Each row is a point on a tangle of strands that fork and nearly touch. The rows are in no order.
Points whose rows are less than 84.7 apart are linked; no others are. Some points are linked to none.
nizaf: [-24 -10   4  26 -10  22 -19 -14   6   9  29  26  11  10  -1  -6   9 -18
  19 -17 -20  -6 -32 -16  21  15   3  19  -6   3   2 -34  10  -6  13  -2
   9  -2 -15 -14   6  -7 -18  26  -8  -8  19  17 -25 -29   2  -4  22  17
   4 -34   3]
Gif: [ 47  13   4  -1  16  -7   7   1  18 -23 -10 -13   0  19  -5  -4  -3  15
  27   2  40   8 -10   7  20  25 -29  17   9  11   7  36  -1 -31   7 -38
   4 -31  -3   6  -1  -1 -16   7  12 -16   5 -19  -3 -22  28   0  -8  -6
  -2 -21 -12]
Desuv: [-25  -3  10   6   5 -32  31  29  28   4  20  18  44 -19  -7  -2   8  -4
 -38  14  -8   9 -12 -25  18   5   8 -28 -23 -10   9 -26  17 -16 -43  34
   0 -10  31  13   9  18  -7 -29 -12 -16  10  34   9  27  -6 -14  -5  23
  17 -12  -5]
munok: [ 23  23  20  19  -8   9  17  21  23  -5  15  16  -3  27 -11  -9   4 -16
  30 -34   6  16 -47  28  24  -9 -18  34  -5  -7  12  13   1 -30  16  -1
  17   3   9 -33   2 -14 -30  20  -6  -7  18  -7 -32  -4  18  13  21 -11
 -23  -6  -8]
pidi: [ 31  -9   0 -23   2   3   3 -23   6 -26 -17 -20  -6  16  19   1  -9  14
  17  18  27 -29   8   7   4  22 -14  15  24  -5 -11  33 -15  10  30 -36
  -3 -17 -18  13   5 -13  16  -2  13   8 -34 -18  36  -5   3   3 -10  -3
  22   5  11]
sut: [-34   9 -16  28  -3   6 -33   8  10  19   8 -11   4 -26 -18  32  16  -4
  -8  -4  -2   5   8 -27 -41  17  30 -42  -3   0 -15 -22  13  -4 -37  44
   4  11  18   0   8  28   8  -2  -2 -12  28  13 -27 -51 -10 -10  -1  17
  22 -19  15]
pim: [  9 -14 -13 -12   9  -8  14   3  -5   0 -23   0   0 -33   2   7  16   1
 -24  29  -7 -14  53  -2 -15  -5  22 -17 -16  -6  -4 -11  -4  17 -20  23
 -16  26   7  35  -9  27  27 -33  18  -2 -11 -17  31  39 -17 -16 -23  -3
 -15  28  -6]
fuvol: [ 12  -2 -10  -2   5  16 -14 -24 -15 -11 -23 -22 -46  14 -11  23 -16  32
  20  -6  25  35   5  -3 -40   8 -21  -4  16  33 -23   1  -1  11   4  -9
 -22  -1  -6   1  16  -2   9  21  -7  24   4 -14   3 -32  -8   3  17 -22
   6  14   3]
depek: [ 16  10  32   5  -2  41   4 -10  -5 -15  18  25 -12  23  12 -21  -6  -7
  17  -7  -5   0 -48  19  27  20 -21  43  -9 -13  -4  -6   3 -14  37 -32
  -7 -18 -23 -26   5 -31 -30  28   7  -2 -10  -5 -29  22  16  18  21  -7
 -20 -10   8]
gabo: [ 22   0  -3  -9   0 -14  18   9  19 -12   4   0  20  -7  -8 -10  -1  -4
  -6   2   4 -15  14  18  30   3   4   3  14 -32   8  42   1 -10  14  -3
  18 -10   1  12  -9   3  -1 -22  10  -7 -13   3  13  24  16  -8 -12   9
  -2  10  -3]
tid: [-35  -8   7  -8  12  14   0 -10 -30  -6  12  11  17   6  24  -9  -4 -17
 -14   1 -30 -30 -11 -29  21   1  20   9  -3  10  -4 -38 -12   8   0 -11
   9  -3  -9  18   2  -8   6   2 -17 -19 -19  17  16  19 -15   6  -1   4
   0 -16   3]
Bufit: [ 33  13  -6  -3  11 -39  27  27  35  -3  -3 -18  13 -20 -12   2  -8  15
  -3   7  28  23  33  39  11 -14  -6 -13   0 -16  28  43   5 -19 -14   5
   3  -4  18  13  -3   7   0 -14   7   2  11 -19  -7  15   4   2 -26   0
 -13  12  -7]
ril: [  7   4 -15   1  -2 -12  -1   0 -13   3 -26  -2 -28  -8 -10   6  -1   5
  -3   2  -6  29  14   5 -14 -18  -3  -6   3  17   8   7   5  11 -15   4
 -21  21  10   8   5   4   7 -12  -3  12  17  -9  12   4 -11  -3   2 -24
 -27  24  -2]
dute: [-11  17  -1  15   0 -29  15  27  16  19   1  14   6 -33 -19  11  11   1
 -16   1  -3  21  19   5  -2 -18   6 -29 -12  -6  11  -1  18  -4 -48  34
  -2  11  35  -3   4  10 -10 -23   5   0  31   1 -17  13  -7 -14  -3   2
  -3   8  -4]
malin: [ -9 -17  -3  -6   3  28 -41 -35  -8  -1   4 -14  -5   0  -6   2  -1  12
   9  18   9 -22  -7  -5   5  31  -6  32  10   9 -18   2  -9   3  16 -12
  12 -27 -23  -8   9 -15   6  16   4  -7 -12  -3 -15 -24   4  -4   4   4
  18  -7  14]
tor: [ -5 -17   9 -43   1  30 -14 -36 -41   0 -19  -7  -2  11  32 -10 -25  18
  -7  10   0 -32  18 -14 -22 -10   7  20  -4  13 -11 -20 -17  40  27 -30
 -17   9 -36   2 -13 -18  10   7   4  17 -45  -8  35  30  -4   8 -26  -6
  17   9   4]
vapa: [ -4  25  -6  32  -2 -23   2  45  29  12  14   4  -1 -20 -40   6  -2   6
  24 -29   8  32   1  24 -38 -25  -3 -40  -7 -18  23  19  22  -2 -28  16
  17  -1  25 -37  -5  19 -24  -6  -1  10  38   6 -39 -41   5  -1  -1  17
   9 -15  -3]
gufom: [ -3 -19  -7 -28  -5  14 -32 -26 -12  -6 -17 -21   4  11  11   4   1   2
  -8  31   2 -53  29  -6 -23   7  26   7   7 -14 -19   1 -16  30  20   1
   1  18 -16  15 -10  10  28  -6  16  15 -49 -11  53  -1 -17 -14 -24   5
  20  16   8]
nukon: [ 40 -10 -11 -23   2  -7  31   3  -9 -19 -22   0  -5   8  11 -18  -8   3
   0   6   1  -2  40  19   3 -26 -10  16  12 -10   6  14 -15  15  22 -16
 -19  18 -14  24   0   6  10 -17  -4   2 -19 -14  43  43   8  10 -18 -12
 -24  26   4]
Gazi: [-20 -16  -3 -39   5  21 -32 -34 -35   7  -5 -10  13  11  32   3  -6   9
  -9  17  -2 -47  19 -20 -18  -3  17  13   4  -5 -22 -22 -24  39  20 -18
  -4  12 -30  12 -11  -7  23   0   9   4 -50  -7  43  21 -12   5 -26   3
  24   2   8]
poso: [ 18 -16   2 -28   2  11  15 -10 -32 -10 -17  -2  -8   8  15 -18 -11   6
  -6   2 -14 -13  27  -3   1 -28  -1  14   4   2   2  -6 -19  26  27 -19
 -14  18 -22  17 -14  -1  11 -14  -5   0 -33 -10  39  45  -2   2 -15 -15
 -14  23  -2]
Feb: [ 20 -11   0 -12   7   9 -13 -30   7 -20  -6 -22   2  16   7   8  -9  18
  13  28  33 -34   2   3   6  43 -14  20  17  -3 -13  37 -10   2  31 -33
   8 -31 -18   3   0  -2   7   8  23   1 -30 -18  15 -22  11  -4  -1   2
  25 -10   9]
Retuz: [-37 -15   4  -3   5   0   5 -16 -16   1  16  10  36   1  22 -11  10 -18
 -21  16 -26 -27 -14 -27  31  13  17  14   0  -4  -3 -29  -9  -7  -4   6
  22 -16  -9  23   9  -3   4  -9 -10 -24 -14  26  18  12  -2  -3  -2  15
  10 -11  -2]
kozu: [ -9   6  17   8 -11  -3  21  17 -21   1  -5  22 -16  36  12  -6  -7 -29
   7 -16 -29   6 -30 -10  10 -41 -10  -8   7  22  -6 -19   1  10  20 -12
 -18  19   6 -32  -8 -22 -13   9  -2   4   3  12   5   6  -1  23  18 -30
 -27   4  -5]
benik: [  3  12 -13  20  -6 -13 -17  16  23   5   5 -17  -3 -37 -26  15  -4  11
  -6  -8  14  24   8  12 -27   9   3 -29   0  -3  11  28  16 -13 -28  16
  13   0  18 -12  -1  26   1  -4  -4   2  29  -7 -34 -32  -2  -7 -10  14
   4  -6   1]
dagun: [ 30 -21  -4 -32   3  17   0 -31 -12 -26 -23 -24 -16  14  20  -3 -10  20
  10  16  28 -28  25  -1 -22   4  -3  10  17   6 -13   7 -16  36  34 -35
 -18  -2 -21  16  -4  -3  19   0   1  16 -42 -19  52  14  -2   4 -21 -11
  20  20   5]
vuv: [  0  27   4  23  -8 -38  19  49  33  23  20  24   9  -4 -31  -2  11  -3
  11 -30   5  30  -9  28 -14 -40   4 -38 -10 -22  26   5  24  -7 -27  27
  15   6  44 -36  -4   8 -25  -5   0  15  42  11 -31 -21   8  -8  -2   6
  11  -7 -11]
dat: [ -8   5  -8   2  -1 -11   0   5 -25  10 -26  15 -27 -11  -2  14   6  -8
  -6   3 -17  14  23  -6  -9 -16  15 -17   0  20   3 -13  -6  16 -28  14
 -16  33  10   6   1   6   9 -14   0   9   4   3  14  10 -19   1   7 -25
 -21  14  -9]
Vuvo: [-35  -8   8  20   7 -17   9  26  22   6  13  16  32 -26 -11   8  11 -14
 -23   4  -4   7 -15 -30  10  -1  13 -33 -20  -4  10 -23  16 -11 -42  37
  10  -2  26   6  10  17  -4 -16 -19 -14  26  29  -3  -4  -2 -12   6  25
  23 -19   4]
bobiv: [ 22  -2 -10  -9   1  -4  -1 -11 -11 -13 -26  -8 -32   6   0   0 -13  16
   7  -1   8  28  14   9 -12 -11 -17   8  13  20   2  18  -3   8   2 -11
 -23  11  -3   6   0  -5  11   2 -12  14   9 -16  13   6  -3   2   8 -24
 -25  23  -4]
rik: [-16   6  22  11  -9  10   6  -2 -22   1   8  24  -4  28  11  -7  -7 -26
  12 -23 -38  -5 -40 -12  30 -14  -8   9   0  14  -8 -28  -2  -4  23 -12
  -7   1 -10 -25  -5 -22 -17  20  -7  -8   6  10 -12   4   4  17  23 -14
 -21 -12   2]
Ral: [-33 -17   1 -18   2   6 -29 -29 -13  14  17 -11  30   0  19  -4  19 -13
 -20  20 -18 -41  -4 -24  20  23  17  17  13  -9 -18 -19 -16   4  18   4
  28 -10 -18  17   1  -3  13   0   5 -15 -17  19   8  -8   6  -7  -8  22
  20 -19   0]
vilo: [-20  -5  16  11   9  -5  16   9   2  -4  29  26  38   7   2 -21   7 -26
 -10 -14 -34 -13 -32 -14  42   3   9  17 -15  -6  12 -29   6 -20  -8   8
  13 -14   0   3   1  -1  -9  -3 -18 -17  12  22  -9   9  -1  -3  13  20
   3 -18 -16]
fizo: [-34 -17  -2   9   1 -10 -10   2  11   7  15   4  39 -16   5  -1  12 -14
 -26  10 -11  -7 -12 -35  20  17  17  -7 -10  -3   0 -25   8 -14 -33  34
  19  -7   8  17   5  12   2  -3 -14 -25  14  27  -8 -20   3 -12  -4  24
  18 -19  -5]
kagi: [  1   8  28  16 -12  20   7   1 -11  -3  25  31  -8  29   9 -17  -2 -26
  16 -16 -21  -1 -48   6  27  -1  -6  27 -10  -7  -3 -22   3 -12  32 -19
  -4  -4 -17 -30  -4 -28 -23  26  -5  -2   6  -1 -27  12   5  19  22 -10
 -24 -14   8]
tiku: [  6  15  10  21  -7  -7   1  20  26  -6  23  19  13  15 -18 -15   9  -7
  18 -37   6  13 -39  23  17  -5  -5  25  -7 -13  27  15  11 -28   8   4
  26   7  11 -34  -2  -1 -32  13  -4  -8  29   2 -43 -15  13  -7  13   5
  -3 -16 -12]
fek: [ -6  22 -13  26   0 -25  11  16   0  32  -4   0 -19 -56 -23  23  14   7
   0  10   1  33  36  10 -43   5  23 -45 -25   7   4  -4  17   1 -42  26
 -19  24  30  -5   4  32  23 -16  30  20  20 -17 -17 -12 -23  -6   9  -9
 -18  21 -12]
gofu: [ 35 -14 -27  -3   8 -18  23 -18  23 -43   2 -42 -34  12   3  23  19  20
  -6  56  53 -25  23   4 -48  20  12 -28  14  12 -28  17 -15  -2  23 -40
 -24  20  11  33  -7  38  31   3  22  25 -32 -45  57 -39 -30   0 -29   2
  36  -3   3]
dod: [-29  -6   1  24  -3  10  -6  -5 -12   7  19  28   1  21   1   0   5 -25
  21 -25 -27  -7 -30 -15  16  -1   1   3  -4   9  -4 -26   2   1   8  -4
  12   5  -3 -22   3  -9 -22  10 -12  -1  22  21 -14 -16   6   6  20  -2
  -5 -20  -5]
Suvu: [-18  -7   6 -20  -5  28 -19 -25 -40   3 -17  -1 -17  12  20  -6 -12   7
  -1  -8 -11  -9  -8 -18   2  -3  -5  17   1  18  -9 -23 -10  19  17 -24
 -12  -2 -24  -2 -11 -25  -6  18  -9   3 -18  -6   3  17  -5  15   1 -11
  -5  -1   5]
posan: [ 23  17  10  -4  -3 -21  33  26   9   8   1  15   6  28   1 -24   0 -21
  -6 -17 -14   7  -3  30  34 -33 -15  30   3  -8  19  17  -8 -15  15   0
   2   8  13 -10  -8 -15 -13  -6  -8 -11   5  -5  -3  45  12  13   9 -18
 -31  21  -3]
Sev: [-28   1 -13  24  -4   7 -38   5  15  15  21 -13  17 -26 -21  17  14  -1
  -5 -14   5   1   4 -15 -26  16  15 -24  -6  -9   4  -7  11  -6 -31  37
  17   1  12 -12   5  24  -5   5 -17 -13  34  13 -40 -49   0 -12  -2  27
  25 -24  13]
Pudo: [-18 -11   1  -1  -1  14 -19 -28   2   2  28  17  23  -2   3 -19   5  -9
  -2   0 -17 -26 -30  -5  32  30   8  37   1 -18  -5  -9  -3  -4  24 -11
  20 -19 -27  -1   3 -15  -4   6   5  -7  -6  17 -15  -9   7  -7   0  19
   5 -22  -2]
nebu: [ 36   4  -9  -8   4 -29  32  25  28  -8  -6  -9  18  -3  -6 -11   0   3
   0  -2  20   6  31  33  22 -14  -9  -1  13 -25  13  41   1 -10   2  -6
  10   1   8  17  -6   1  -2 -19   5  -4  -7  -7  10  30  12  -4 -17   0
 -20  17  -3]
Voke: [-12 -14   4   5   3  -1  -8  -4   8   0  33  14  42 -10   1 -24  12 -19
  -8  -4 -23 -16 -27 -12  36  25  12  25  -5 -26   9  -7   4 -21   9  14
  29 -12  -7  -2   3   2  -7  -5   1 -14   7  33 -13  -4  12 -11   1  29
  18 -23 -12]
Kep: [ 62  -1 -17  -3  17 -42  78  14  48 -18   0 -14   5 -19  11  -2  16  17
  15  29  38  25  77  44  -6 -17   4 -25   1 -26  12  13  -6   1  -5 -28
 -24  17  16  47   6  23  22 -22  12   6   1 -41  17  19  -9   5 -44  -3
 -28  21   3]
kalof: [-41 -10  -5  18  -3   1 -20   0  -5   5  10   1  16  -9   3  17  17 -19
 -12   0  -8 -13  -8 -37   7  12  21 -11   0  10  -5 -27   1  -3 -31  29
  13  -3   5  11   9   8   1   2 -15 -13  20  20  -7 -24  -7  -4   6  14
  13 -19   4]
rete: [-41  -4 -18  -9  -4  16 -56 -23 -22  17  -4 -14  -1   0   7  26  17  -2
  -7   9  -3 -21   8 -41 -25  16  28   3   9  17 -22 -33 -11  10 -24  20
  -6  11  -5  13   1   7  18  21 -11 -11  -7   3   2 -29 -26   0  -1   0
   6 -10   9]
valok: [-12  11 -10  23   1 -19   3  23   6  12  -2  16  -2  -6 -19  12   2  -8
  -7 -14  -7  19   5   0   3 -18   7 -14   0   1  14   3   9  -3 -26  28
   8  10  20 -10   1   9 -17 -15 -10   0  30   9 -13  -4   3  -9  10  -3
  -4   6   2]
Lud: [  3 -12   1 -35   5  23   4 -17 -47  -9 -27  -2 -13   9  28  -8 -18   7
  -8  11  -8 -20  27 -18 -17 -27  13   7  -5  16   6 -21 -31  41  19 -16
 -26  25 -31  11 -14  -2   8  -3  -6   9 -35 -12  44  44  -6   0 -28 -16
  -4  19  -9]
mas: [-34 -20   3  15   1  14 -33 -21  -4   7  23   1  21   1   8  -8  18 -16
   1   1 -21 -20 -31 -26  21  22   3  29  -1  -3  -3 -29  -3  -2   2   3
  16 -13 -12   8   9  -9  -5  15 -15 -19   9  12 -19 -31  -1  -3  12  26
   9 -32   6]
desim: [-17  10   9  15   7 -21  40  35   4   5   0  34   5  14   4  -4   8 -30
 -24  -3 -24   6   1  -6  20 -26   3  -9 -11  10   8 -31   2  -2 -33  12
   3  13  28   4   3   4  -6 -21 -21  -9  11  21  14  26 -14   1  11 -12
 -13   6  -6]
Zura: [  5  22  -1   9  -2 -23  13  29  30   3  19  14  14  -6 -17 -12  -4  -8
   5 -30   4  17 -20  25  11 -16  -7   7  -7 -16  31  27  13 -25 -11  12
  24  -1  21 -18  -9   7 -21   6 -10  -7  32   6 -38  -7  13   0   4   5
  -2  -1  -9]
Vin: [ 21 -20 -13 -21   4 -13  11  -5  -2  -9 -19 -10  -5 -16   5  -1   1   0
 -14  25  -5 -27  45  10  -8 -10  16  -6   6 -12  -5   4  -9  14   7   6
   0  14  -4  28  -8  20  20 -29  15   8 -26 -12  39  20  -8 -13 -15   5
  -7  23   1]
Piz: [ -8  13 -15  23  -8  -8   0   9   9   3   4  12 -13   7 -20   9   3  -5
  14 -28  -3  18 -15   9   2 -15  -8  -9   7   4   6  13  11  -6   1   9
  12   6  11 -31   3  -1 -15  -1  -3  -1  30   7 -17 -26  11  -3  16  -6
 -10  -1  -4]
rimo: [  5   5 -14   9   3  10 -21 -15  -3  -3 -15 -17 -33  -2 -26  25 -18  21
  16  -9  18  28   8   7 -35  10 -13  -9  14  25 -13   9   9   2  -4   7
  -4  -3   1  -5  12   6   5  13 -11  17  17  -9 -12 -47  -3  -5  14 -12
  -3  10   7]
fut: [ 19   4  16 -14   0   6  21   7 -22  -9 -15   8 -13  28  14 -19 -15 -11
   2 -11 -16   3 -14   6  16 -24 -23  24  -2   7   9   4  -4   5  30 -21
 -17   9 -17  -6 -11 -30  -3   7  -6  -3 -11  -8   7  44  10  18   9 -24
 -26  17   1]
Vepi: [-45 -11  -9   2  -6  12 -32 -16 -22  11  -2  -1   5   6   3  19  11  -8
  -4   2 -17 -15  -6 -32  -5  10  18   1   4  16 -15 -31  -9   5 -12  11
   6   3  -6  11   4   1   7  11 -17  -9   5  12  -5 -23 -11   4   4   6
   8 -14  13]
mevi: [-25 -14  -2 -16  -9   6 -19 -28  -8   8   6 -12  29   8  15  -2   6 -11
  -6  27  -8 -55   3 -12  16  22  14   6  14 -36 -20  10 -10  11  34  -2
  31  -3 -15   8  -4  -3   8 -12  17   1 -41  13  32  -4  -5 -18  -5  24
  24   0   7]
Piv: [-29  -2  14  17   9  -7  30  19   4 -10  17  32  28  13  10  -6   1 -32
 -18  -9 -30  -3 -19 -19  31  -2  16  -8 -13  16  14 -35   2 -10 -27  15
  10  -7  20  14   8   3  -7 -10 -27 -17  12  34  13  13 -13  -1  10  11
   0 -13  -9]
Sen: [  0 -17  11 -22  -1  41 -24 -28 -24  10 -20 -10 -31  17  21   7 -13  32
  21  -9  17   9  -8  -1 -23  19 -29  18  -1  36 -19 -17   1  22  14 -29
 -20 -28 -27  -9  10 -34   6  49  -3  22 -21 -11  -8  -6   2   8  16 -14
  15   0  14]
Buk: [-14  13 -18  24  -4   2 -34   8   1  23   1 -19 -10 -41 -35  32  14  10
 -14   4   3  19  21 -10 -61  22  31 -47  -8   0 -10  -6  15 -16 -45  42
  -5  12  10  -8  -1  40  17   1  12   1  24 -13 -28 -45 -23  -1  -2  10
   8   0   9]
nadep: [-11  -7 -10  -9   2  16 -38 -27 -14   3 -15 -12 -20  -6  -1  11  -4   8
   2  -4   6  -8  -3 -11  -5  16  -5  13  10  18 -11   4   1  12   4   2
   2 -11 -13   1   0  -6   3  11  -9  -5  -3  -5 -10 -23  -2  -4   7  -4
   1   2  12]
Ruzus: [ 12   2   8 -11  -4  18   9 -20  -5 -13  12   8  22  17  10 -16  -7 -13
  12   6 -18 -41 -11  16  35  23   4  30   7 -45  -1  17  -5  -6  47 -27
  22 -11 -20   3   6 -13  -4 -11  20  -4 -37   7  13  28   9  -6   4  14
   9  -6   2]
Lofi: [ 12  -7  12  -2  -2  38  -2  -9 -19   0 -26 -14 -46  30  16  12 -19  26
  29 -21   9  35 -20   6 -24   2 -37  -4   6  35 -24  -5   4  18  21 -25
 -32 -21 -24 -14  11 -28   0  43   3  30  -8  -4   1 -10   8  20  24 -18
   6   4   4]
Viv: [-10  18  -9  24  -4  -6 -17  14  12  24   9 -19  -9 -66 -27  22  15  10
 -17  19  10  24  23  -4 -58  20  32 -54 -26  -7 -16  -2  22 -11 -58  48
 -20  12  21  -5  -9  46  19  -6  28   4  23 -17 -28 -24 -24   0  -4  15
  11   2  -5]
Terat: [-14  -9   3 -24  -2  33 -40 -31 -29   9 -11  -8 -26   7  15  11 -15  22
   7   0   8  -2  -5 -16 -18  11 -13  18   6  31 -21 -22  -8  24   9 -12
 -15  -3 -23  -7   4 -19   4  31  -6   9 -17 -10   4  -8  -7   6   7 -10
   3   4  15]
Fasi: [ 16  31   3  14  -4 -37  16  40  37  14   9  10   8  -2 -21 -11   1   2
  10 -28  15  31  -9  37  -1 -30  -9 -12  -7 -17  37  22  13 -23 -21  12
  14   2  35 -29  -1   1 -24   2  -8   9  27  -5 -34  -3  11   1   0  -1
  -7  -2   0]
liso: [  9 -15   1  -4   9  22 -27 -30  10 -12  -5 -16  -7   9   4   3  -7  22
  14  21  41 -20 -11   6   2  49 -20  32  13  14  -6  15  -5   5  23 -29
   8 -49 -16  -9   4 -19  -1  18  17  -2 -18 -15 -13 -29  12  -1   3   0
  22 -18   7]
vit: [ 39  -5  -1 -22  -5  15  14  -9 -20 -19 -28 -10 -39  21  23  -9 -19  28
  12   5  19  31  11   0 -21 -22 -22  10  12  25  -3  13 -13  20  18 -23
 -41  10 -21  11   6 -13  15  10 -14  16  -4 -14  29  22  -6  14  -6 -27
 -12  23  -4]
fasu: [ -8  -5 -13   2   4   1  -4   2 -19   8 -20   3 -15 -26   6  11  14  -3
 -22  18 -13   2  37 -14 -19  -3  23 -13 -13  16   4 -18  -7  16 -29  24
 -17  32   6  30   1  27  16 -20  10  -1  -2 -10  23  17 -27  -6  -7 -12
 -18  19  -7]
folol: [-17 -14  -6  -6  -9  -8 -18   2  22   1  19 -19  37 -29 -11  -2  15  -7
 -30  20   6 -24   1 -14   3  22  19 -20  -6 -26  -1  12   6 -10  -9  28
  21  -7   4  10  -7  14   5 -22  10  -6   4  22 -11  -7   4  -9 -20  33
  22  -5  -4]
Kez: [ 21 -18 -14 -23   2   7  -8 -23  -8 -25 -19 -17 -14  -3  13   7  -1  15
  -5  21  12 -27  32   4 -17   0  14   3  13  -6  -7  10 -16  24  20 -11
  -3   7 -15  19  -7  11  23 -13   6  13 -33 -21  43   9  -9  -6 -19  -3
  13  23   2]
rasil: [  1  -1  -4 -14  -6 -17  13  16  22   1  17   7  33 -11  -9 -16   4  -5
 -18  -7 -17 -12   3  12  32  -3   4   4  -4 -30  12  16   3 -18  -3  15
  20  -7  15   6  -7   5  -3 -21   2 -10  -1  18  -5  26  15 -13  -6  17
   6   3 -15]
sed: [-17  -3   0  -2   6 -28  24  29  24   9  16  12  33 -21 -11  -6   5  -2
 -36   8 -13  -3   8  -5  24  -7  10 -16 -17 -17  12 -10   6 -14 -29  26
  10  -6  29  10  -4   3  -5 -33  -5 -12   7  19   4  39   4 -23  -6  15
   8  11  -9]
gab: [  8   6  22  13 -14  17  12   9  -6   3  -1  17 -28  47   3   0 -17 -21
  24 -29 -13  20 -43   6   3 -33 -31   0   4  14 -22  -3   2   3  34 -13
 -17   8  -4 -41  -4 -33 -18  20   8  10  -2   5  -5   1  15  27  26 -27
 -23   6  -3]
deda: [ 34  19  -9   1  13 -37  23  21  22  -5 -12 -11  -9 -15 -14   5  -5  16
  10  -4  27  39  27  36  -1 -17 -15 -14   4   7  24  39  12 -18 -21  -1
  -5   1  20  10   3   9  -2  -7  -4   0  21 -16 -11  -2  -2   5 -11 -10
 -20  18  -3]
vuvuv: [ -5 -12   5 -19  -4   4  -7 -25 -18  -6   6  -4  21  15  18  -8  -3 -12
  -2  13 -13 -44   2   2  22  12   9  14  11 -31  -9  14 -17   9  36 -21
  22   0 -17   6   3  -8  12 -20  10  -6 -42  10  24  15   3 -12   1  12
  16  -1  10]
pasav: [ 20   2  20  -6   1  24   5 -18  -1 -22   5   9   5  22   8 -15  -6  -1
  22   9   4 -25 -18  13  31  30 -13  41  11 -21   0  19  -3  -8  42 -39
   6 -25 -30   1   4 -25  -8   6  24 -10 -29   1   0  16  17   7   5  -3
   0  -4   3]
Tar: [ 42  16 -11   2  19 -34  34  11  15 -24 -13 -24 -25  14 -12   8  -1  25
  19  -4  39  57  23  17  -2 -20 -27  -6  10  22  12  28  -8 -28  -9 -22
 -19   0  20  25  10   6  -8  -1  -5   7  21 -27   2  -8   0   8  -7 -14
 -19   5  -2]
Beka: [ 22  13  25  17  -6  20  12  12   4  -6  -5  14 -23  45  -1  -6 -11  -8
  36 -26  10  23 -45  20  16 -12 -30  19   1  10  -2  11   1 -17  25 -11
  -5  -4  -3 -33   4 -27 -24  34   4  -3   7  -4 -21  -8  21  21  29 -25
 -27   0   2]
tubek: [ -8   9 -11   7  -1  -5 -32  10  26   7  14 -26  12 -43 -20  10  -7  12
 -17  -3  21   2   4   1 -27  18   3 -18  -2 -15  12  25  10 -14 -25  28
  27  -8   8  -7  -8  20  -1  -2  -9 -10  20   0 -44 -42   2  -8 -15  30
  19 -22   2]
nugi: [-22  -4   1 -15   1  13 -11 -16 -31  -3   0  13   4  10  14 -11  -3  -6
  -7  -8 -27 -21 -17 -18  15  -1   0  21   6   5   1 -15 -13   7  12 -11
   1  -2 -15   0  -1 -19  -3   2 -12 -11 -13   6   3  18   0   8   6  -5
  -9  -2   0]
peser: [ 18  -7  20 -29  -6  41   2  -8 -34  -4 -25  -2 -32  31  33 -18 -25  18
  11 -14   5  19 -17   1  -8  -9 -29   9  -8  27  -2 -10  -4  20  32 -47
 -34  -9 -38  -6  -2 -40   3  37  -2  19 -24 -10   9  33   9  19   9 -25
   0  14   9]
Vazo: [  3  10 -19  11   0   0 -26  -4   5   0  -7 -24 -18 -27 -27  17 -11  23
   2  -6  21  15  10   5 -27  15  -1 -11   7  11   0  26  13  -6 -14  11
  10  -3   6  -6  -2  19   1  -1 -11   5  20 -10 -21 -35  -3 -10   4   4
   0   3   6]
luri: [ -6  30   6  27  -6 -22  10  28  14  36  10 -14  -7 -79 -28  17   7  14
 -11  22  12  34  33   0 -51   8  21 -57 -40  -7  -3  -5  23  -3 -56  34
 -21  10  33 -12  -7  40  18 -16  35  14  22 -21 -35  -9 -18   3   0   9
   0  -1  -4]
zaget: [ -9 -12  -7 -15 -11  -4 -10  -9  10  10  14 -22  38 -13   4  -1  11  -9
 -24  25  -7 -43  10  -5  16  24  12 -10  11 -34 -17  18  -3 -10  13  19
  31  -4   1  13  -4  13  13 -22  22   0 -24  20  20  -9   3 -20 -11  26
  32  -5   2]
gokes: [-27 -10  -5  13 -10  -4 -26   7  21  11  26  -5  37 -25  -9   0  14  -8
 -19  -7  -2  -3 -18 -22   1  17  12 -17 -12 -18  13 -11  14  -7 -27  35
  20  -7   8  -1  -4  19  -7   0 -14 -18  28  22 -32 -32  12 -18  -2  46
  34 -34  -6]
ren: [ -2  24  -4  30   1 -39  34  28  18  32 -16  33 -15  17 -15   5  16 -14
   6   1 -18  40  19  29  -7 -57  -7 -31   0   5   7  -6  10   3 -26  10
 -13  33  34 -23   9   4  -3 -23  16  16  16   4  10   1  -4  14   3 -36
 -32  15 -16]
ton: [  3  16  -2   5   2 -32  15  35  33  10  16   5  16 -42 -22  -3   0   2
 -12  -2   8  23  15  23   1 -17   7 -26 -11 -18  20  24  14 -11 -37  31
  10  -9  35   2  -7  12  -7 -25  -1   2  28  -2 -28  14  -1 -13 -13  12
   1   4  -7]
bogef: [ 30   0  15 -14  -6  14  23   2 -24  -7 -25  -8 -28  24  30 -14 -24   9
   8  -9  -1  23  -6   2  -6 -32 -25  11   0  24   8   3  -5  15  28 -31
 -40   7 -23  -3  -4 -30   2  17  -6  12 -13 -10  22  34   7  23   1 -24
 -21  17  -2]
kala: [ 33   6  22  -6   5  28   2  -8   3 -21  -5   8  -6  24   9 -20  -9   3
  27   5  14  -6 -29  17  25  25 -29  41  -1  -1   2  21  -5 -22  31 -36
  -5 -33 -23  -6   3 -27 -19  16  20 -11 -20  -7 -13  23  28  10   9  -9
 -11  -8   4]
tisar: [ -2  15   7   5   2 -14  31  23  -6   6   6  26   9  16   2 -15   5 -29
 -17 -13 -27  -2 -16   4  34 -28  -4  11  -1  -3  15  -4  -5 -13  -3   4
   6   7  16  -4  -9  -9 -10 -15 -17 -12   7  13   4  42  -1  -4   5 -12
 -23   2  -9]
venen: [ 25  -7  -4  -3   3  19   6 -16 -20  -8 -27 -20 -55  26   6  16 -16  34
  27 -11  11  50  -8   3 -38  -6 -30 -18   6  41 -33  -5  -2  21  14 -18
 -37  -7 -11   0  17 -12  10  33  -2  38   0  -3  15 -19   7  17  24 -28
   1  12  -3]

Follow the links from the first point to the second, and from the first to the third. Name the last point that the two ways share.
fek; Retuz; liso => Terat
dat; folol; nukon => Kez
pidi; Buk; kalof => Sev
Fasi; tisar; zaget => rik
rete; nugi; fek => Sev
poso; venen; nugi => Terat
munok; Pudo; nadep => rik

A fork is a point with three links. Follow the links from the first point to the second and name the forks in between, in order.
tubek; Bufit => Sev > fizo
tid; pasav => mevi
nukon; pidi => Kez
kalof; tid => fizo > Sev > Terat
fizo; dagun => Sev > Terat
ril; vuvuv => Kez > Terat > mevi
Ruzus; desim => rik
kala; gokes => mevi > Terat > Sev

A fork is a point with three links, a tip a point with one. Leave the first point through the second and follow the links. Name the first fork or tip that comes.
Zura; tiku => rik
nadep; malin => Kez
rik; dod => posan
Desuv; sed => Tar
Vazo; rimo => Terat
deda; Bufit => fizo
